Points on a hilly landscape, in no order, each with its height.
A climber steps from a point to whichever of its 2 nearest points has the largest rise for the distance, and stops where none of them is higher. Distance is the straight distance between rows; heights are no part of it.
Geb h=175: [ -4 -19  21   0  -4  18  25 -17  -8  -6  29   9   7 -14   5 -24 -10 -43
 -59 -37]
tepe h=325: [ -7  -6 -14  23  19   0  15  23 -28  -1  20   6 -27 -37  -5  14  -7  -1
  21  15]
mazag h=620: [ 28 -35  -5  41  -2 -10  13 -35 -46   2  59 -14   4  49  50  -5  11 -20
  -5  -8]
tugab h=153: [  0 -10  46 -23 -12  26  -9  36   7 -10   4  30  23  -2  -5   5 -33  16
 -20  -1]
Gazav h=189: [ 24 -32  -7 -14  -9  44 -11  16  -8   6   0 -14 -19   4 -55  -2 -44  14
 -51  -5]
pibi h=373: [  3  17 -37  -6  19   7  -1  14  20  46 -28  27  50 -10   2 -27   8  17
  -8  -7]
mif h=452: [-21  18  41  54 -24  -9 -27 -25  33 -20   0  32   4 -14 -25   4 -12  12
  -1  16]
Buri h=264: [  7 -18   2  22 -11  43  -8 -38  25 -15  31  -8 -11  -6 -49  26 -14 -20
   8   5]
badi h=44: [-20   5  10  31  16 -12  27 -35   3 -18 -28 -33 -18 -17 -16  -5 -14 -27
 -11 -53]
puf h=358: [-30  -4  12  24  15 -42   5  -1  -9  10   4  -8 -14 -65  -2  16  -8 -12
  15  29]
gogi h=574: [ 27  38   2 -22  -8 -48 -40 -17  -2 -27 -25  -1  29  -9  46  29  27  29
  16  22]
Gipi h=278: [ 44  -2  -7 -11  12  19 -17  32  -4 -40   7  12   4  16 -32  38 -37  17
  53  38]
sivif h=463: [-51 -32  22  -3  11 -20  13 -26  -9  -5  48  -3   0 -35  46 -26  42 -36
  -6  -3]
sinut h=570: [ 18  10   0 -12 -56  -7  12  -6  -4 -68 -38  23 -11  50 -14  22   6  25
   8 -24]
lapa h=525: [ 18  37  -5 -20 -13   0 -43  -4  18 -29 -42   3  39  23  54   9  13   7
   2  15]
mida h=154: [ 21  -6  17 -47 -49  20 -47  37   3 -38 -28  16  14  47  -7  30 -28  26
 -34  19]
mori h=413: [-15  26   3 -18  11 -51  23   3   6 -12 -65 -30   0   1  48  29  13   5
  17  -3]
Bam h=195: [ -4   4  -1 -16 -28  -1  -6  32   3  21 -28  -9 -19  13  15   2  26  48
  -9  23]
tuz h=513: [  5   7 -11  -8 -17   6   4   7   4 -38 -32  15  -2  24  17  25   8  20
  46 -23]
gubev h=256: [-46  10  13  -4  24 -26   3  34  20   5 -39   9  34 -35  26  -8   0 -25
 -22   5]
Sitak h=284: [ -4  14  -8  23  -5 -50  17  -1  27  -6 -50 -37  -5 -29 -46  39 -13 -18
   2  22]
sodev h=152: [-18 -16  29   2   7  30  21   9   1 -23  17  37   7  -6  -4  -6 -28  -9
 -13 -34]
Boku h=73: [  7  38  14 -12 -51 -61  16 -25  11 -45 -37 -16  -1  20  15  34  64 -25
  17  13]
Zulav h=415: [ 12   1  -5  38  39   5  -9   2 -40   8  31  19  20 -21  26 -48 -28 -12
 -33 -13]
tig h=129: [ 32  19   4 -14  11  11 -24  52 -27 -20   0  20 -43  68   7  11 -10  49
  44  28]
motep h=120: [  9  -3  -2 -38 -44   7 -32   2  40 -13 -18 -13  20  34 -10  37  23  12
  10  46]
lagas h=430: [  4  15 -12 -11  18  23 -37 -18  35  23 -30 -38   8   9  27   2  11  24
   5   6]
tilo h=327: [-30 -24  19  -1  24 -11  -4  20   4 -29  -5   5   6 -70  -9  34 -39 -21
  19  30]
Per h=381: [-12   3 -22 -12  17  43 -14  -7   7  45 -14 -27   2  -1  45 -38  10  -7
 -10 -10]
misum h=311: [-10 -26 -12 -32  31  30  18 -19   3   4  29   5  13 -36   0  17   5  -8
  48 -18]
labi h=302: [ 46  -6  -1  -6  12  18 -15 -18 -53  56  56   0  15  23  18 -42   3  17
 -39  -7]
tutik h=428: [-16   1 -29  -4  22  -9  27  21  -7  32 -25  12   1 -14  36 -10   7  18
  19 -19]
zepag h=685: [ 11  -2 -32   0   1  20  26  -4 -19  38 -15 -15 -22  -3  -6 -40  -5  11
 -50 -43]
Damen h=328: [ -4 -14 -40   0   4  29 -14  -5   4  56  36   5  10   4  24 -43  27 -32
 -14  21]
zogab h=526: [ 53  20 -21 -38 -34 -26 -23   5 -22 -59 -32   6  31   1   8  39  14  12
   9  23]
far h=555: [ -6 -13   6   9  24 -23  12 -50 -19  28  37 -26  12 -47 -12  -9  26 -10
 -15  -9]
luz h=641: [  1  -2  26   2 -38  -2   1 -16  31 -60 -22  27  20  20 -41  38 -16  10
  12 -13]
ragop h=300: [  8 -16  -2  -9   5  14 -21  18  12 -40 -18  -1  18 -18 -12  50 -47  -4
  27  25]
voli h=151: [-18  -3  -6  16 -16  24 -22  47  36  16   0  -5   1  -6   5   7   7 -28
  -6  54]
bire h=288: [-37 -10  28 -28  17  -1   2   5  52   5  -3  10  47 -23  15 -11   5 -35
  -3  12]
Gesa h=586: [ -8 -44  23  -4  26  -8   9 -14 -77   8  49 -12 -22 -28  57 -10 -15  -4
  -2 -14]
lud h=411: [-67 -12  40 -20  17 -40  17 -57  12  -3  32  -1  21 -32  17 -25  32 -27
  16 -32]
lis h=589: [ 27 -10 -19  14 -13 -26  31 -12 -45  26  17  -8  19  -5 -22 -27   0  -2
 -59 -39]
res h=410: [-22   7  37  11 -27   4   9  24   3  18  15  21 -24 -15 -34 -13   1  26
 -20  23]
Zut h=215: [ 15  26  10  -7 -52 -24 -23  14 -13 -19 -35 -20 -40  19  42  25  17  42
  -4  25]
Zisiz h=648: [ 16 -31  -4  27  23 -30  25 -11 -87   4  62   8  -8  14  47  -1   7  -7
  -4 -12]
nepo h=585: [-23   5 -10  -9  -7  14  41  -5   1  17 -26 -13 -33  11 -12 -11  15  17
  -6 -53]
Vofov h=320: [-13  11  -3   8   8 -19 -14 -18  51 -10 -36 -31  19 -22   2  40  -1 -25
  32  33]
fetum h=432: [-15  12  15  -9  -7  -1  12 -16  55  16  -5  12  28   2 -28   0  24  22
  10 -20]
dof h=126: [-31  -9   4 -21 -21  -1  15  32  44  15 -33 -21   2  13  10  20  13 -34
 -16  34]
fot h=414: [ 27  14 -37  41  29   1  -9  40 -32  25   5   6 -43  20 -22 -29 -22  13
   1  17]
Pob h=488: [-22   6  -8 -20  29 -36  31  -2 -13  40  -4 -13  14 -58   7  -9  11   2
 -12 -22]
fep h=104: [  6  11  40 -17 -52 -17 -35 -33  35 -44 -11   1  13  11   1  40  31   1
   5  28]
govu h=174: [  4   0 -16 -14  -1  20 -25  51   0  28  -2   4  -8   7   5 -10  -6  18
   2  45]
tude h=171: [ -2  21  -1  23  38  11  10  43 -18  18  19  57 -10  21  28 -39  -8   6
  28  10]
rer h=464: [ -5   8   7  33 -18 -18  12  31  10  19   0  35   6 -41 -41 -11  -7 -16
 -43  19]
ludaf h=509: [-26  -3  42  32 -21 -21   8 -36  42 -30  -6   9   0 -23 -41  20  -9 -39
  15  -4]
mef h=338: [  2  -8 -16  14 -26  27  -2  23  -2  12  19   8 -35  44 -65 -26   3  14
 -14   1]
Palo h=490: [ -3   7   8 -13  23 -16   3 -42  32  28  11 -22  34 -37 -44  -5  17  -9
  13 -17]
tafo h=376: [ 37   8 -14 -10  47  14  21  46 -64  23  21  19 -56  20  -9 -25 -17  13
  14   9]
Dev h=365: [  7  12   2  56  13   5 -34 -28  -7  30  33  18 -22 -12  -4 -33   1  27
   4  12]
tobor h=252: [-12 -25   3  -2  -6  -8  20   6  18   1 -11 -26 -11 -44 -55  31  -6 -43
 -15   9]
Beb h=285: [ 23 -15 -48  15   9  18  18   3 -34  43  59   9   0  15  20 -34  36 -27
  18  12]
Revu h=310: [-26   5  29 -71   8 -18  38   4  38  34 -20 -22  39  -2 -12  17   8 -12
  15 -24]
Mizo h=407: [ 12   1 -49  -8  -5  -3  -9  25  28   2 -40 -14  32  10 -43  15  -9   3
   4  -1]
fabi h=196: [ -8  27  -4  13 -17 -16   6  62  -2   4  -7  59   8  27  27 -20   7  15
  15  28]
Ril h=331: [ 29  -2 -11  23   9  16 -15 -49 -28  43  33 -13  -3   4 -11 -35   9  40
 -15 -14]
Sol h=626: [  0 -17  18  15   4 -32  -5 -25 -49   9  74  13  17 -33   1   4  18 -15
 -13  11]
nafug h=386: [ 11   1  14   5  -4  48  -8  13  -5   5   5  24 -25  44 -24 -30 -25  42
   2 -29]
Foru h=506: [ -3   9  41 -25 -13  -9  -9 -36  66 -28 -48 -44  24  31 -34  21 -12 -18
  -1 -14]
Tif h=360: [  4   9 -53  17   1 -23  -6  11  19  -4 -27  -6  14  -7  -3  29  10  -1
  36  43]
zup h=280: [  6 -20 -26 -16  16  19  27 -17 -36  11  66  10  -8  -6   3  -4  19   3
  40 -19]
fovuf h=81: [-45  -3  -3  10  17   7   2  -1  11  -9 -24 -33 -23 -27  45  10 -11 -19
   3  -6]
zusur h=523: [ 30   4 -16  29 -16  -4  17   6 -26  25  28  28  -4 -11 -47 -31 -11  -2
 -42  -1]
muz h=198: [ -4 -44  14 -30   8   4  36 -25  -8   1  19 -44   3  -5  14  -3  11 -52
 -44 -42]
Paveb h=255: [ 32  22  -4  29 -10 -12 -25  13 -12 -19  -3  21 -10  12 -15  20 -19  43
  30  22]
goba h=213: [ 40 -18 -18  29   4  41 -12 -14 -12  -6  27 -13 -20  25 -30 -28 -33 -18
 -37 -21]
vap h=377: [-31  16   1 -47  38 -41  20  14  11  -1 -47 -36  21 -17  35  23 -19 -13
  43 -18]
lidu h=103: [-55  -3   7 -23   5  13  16  40  31  17 -25 -18 -12   3  53   7  23 -19
  15  10]
medi h=62: [-34  -6  -5  29  38 -19   9 -36 -23 -13  -4 -26 -20 -32  32 -16 -15 -34
 -24 -26]
Nol h=275: [  9   5  20 -12   4  23 -10   4 -14  59  33  19  18  -7  19 -55   8  31
 -46  -6]
Zetom h=455: [ 20  12  -8 -17  -1 -22  -6 -24  24 -20 -67 -32  24   3 -34  17 -12   9
  -1 -24]
tol h=297: [  1 -23  -7  28 -32  29   8   5   6 -13  27  13 -41  12 -80  15 -21 -11
   2   7]
tepu h=459: [ 24  -1 -21  31  22  20 -20  19 -29  39  11 -11 -22 -16   5 -40 -28  -7
 -46  22]
Ponut h=344: [ 59   8  -3   2  30  17   7   7 -62  15  33  11 -50  29 -41 -31 -18  15
 -20 -27]
Bakir h=368: [-17   2 -24  26  28   9   0 -13   7  -3  24  34  32 -21  28 -34   1 -42
  -2  -9]
gat h=456: [ -2  14 -18 -36 -26 -31  40   4  10 -23 -64 -22  -7  37  14  20  21   2
  21 -19]
meno h=170: [ 23 -13  23 -18  -8  21 -33  36  -7 -25 -23  12 -12  13 -35  19 -60  27
 -30  12]
faku h=224: [ -8 -23   4 -37   5   4  38 -22  18  25  20 -32  -4 -15 -42  12   8 -44
 -31  -5]
Pubaz h=343: [-12 -14  -7 -51  25   3  34  12  22  -5 -24  -8  18 -23  12  35  -9  -7
  34 -16]
pif h=380: [  4  -7  -9 -15 -34  20   6 -17  28  27   9  11   0  25 -52 -19  22  31
 -18 -26]
ludev h=487: [ 39   7  -8 -48 -45 -31   4  -6  -7 -42 -20  -6  -3   4 -39  62  22  -1
   6  33]
Tes h=293: [  3  -7 -12  21  21   0   7 -18 -42  -1 -11 -23 -36 -38 -16  33 -30  28
  25 -21]
zuf h=223: [-19  20 -29   5  -8 -33  13  58  18   4 -35  38  21 -15  14  -1   8 -15
 -11  27]
mevu h=148: [  5   6   0  -9  26  22  13  52 -16  16  31  38 -33  57   6 -12   2  25
  62  16]
vive h=502: [-22  12 -15  28 -32  26  19  12  23  -4 -34   8 -32  38  11 -17  11  11
  -4 -27]
pode h=89: [ -8  51  23   5 -39 -33  -7 -35  37 -35 -19   1  22  25   7  16  43  14
  14  -5]
Buk h=235: [ 41  30 -23   6 -30 -25 -43   6 -16 -17 -23  -6 -24  32   3  17  24  61
  34  21]
tov h=281: [ 49 -11  23  -4  53  13  -8  -9 -58   9  64   1  13  33  23 -24 -13   1
 -28 -14]
tonuf h=324: [-33 -11  15 -26  32  12 -10 -26  11   9  25   8  48 -17  36 -41   0 -10
   0 -25]
teb h=729: [  5 -27 -20  47  14 -15 -18 -30 -31   6  76  -3  13  -3  34 -12  17 -51
  -5  15]
zonu h=527: [-37 -19  11  -8  19  22   6   8 -27  10  39  10 -18 -20  62 -23   3 -15
   3   3]
dabu h=408: [-37   4  36  52   9  -7 -29 -34   5 -12  13   9 -22 -31  11 -15   0  13
  13   4]
nav h=476: [  7  16   9  11   0  35 -47 -18  46 -26 -33 -14  28  23  39  -5 -14  19
   0 -10]
tud h=138: [ 22   2  -7 -42 -49   6 -39  42 -11 -28 -10   4  -8  48  -1  20  20  18
  -5  50]
godi h=439: [-20  16   7  36  -9  38  -8 -16  21 -14   8  25 -23  43  10 -33  -2   6
  19 -23]
Bil h=569: [-15   5  35  15 -27 -14  10 -37  40 -44 -34 -24 -12   4 -16  42  -5  -6
  22 -15]
Neme h=236: [ 19 -19 -19  28  17  43   0 -35  -8 -18  19 -16 -14  -6 -15  -2 -27 -12
  12 -38]

Where does a climber stop that starts at each point below?
Sitak | luz
Beb | gogi
mevu | tepu
zup | luz
Nol | luz
medi | puf
Zut | puf

Call two points neighbours if one is among the 2 nearest of the other. Go from one point of each pair to the other, from neighbour to neighbour, staying as high as possible. Name the lowest point that can't be avoided.
puf, labi | Neme
Zisiz, teb | mazag
Zisiz, zepag | mef
tepu, Zisiz | tonuf
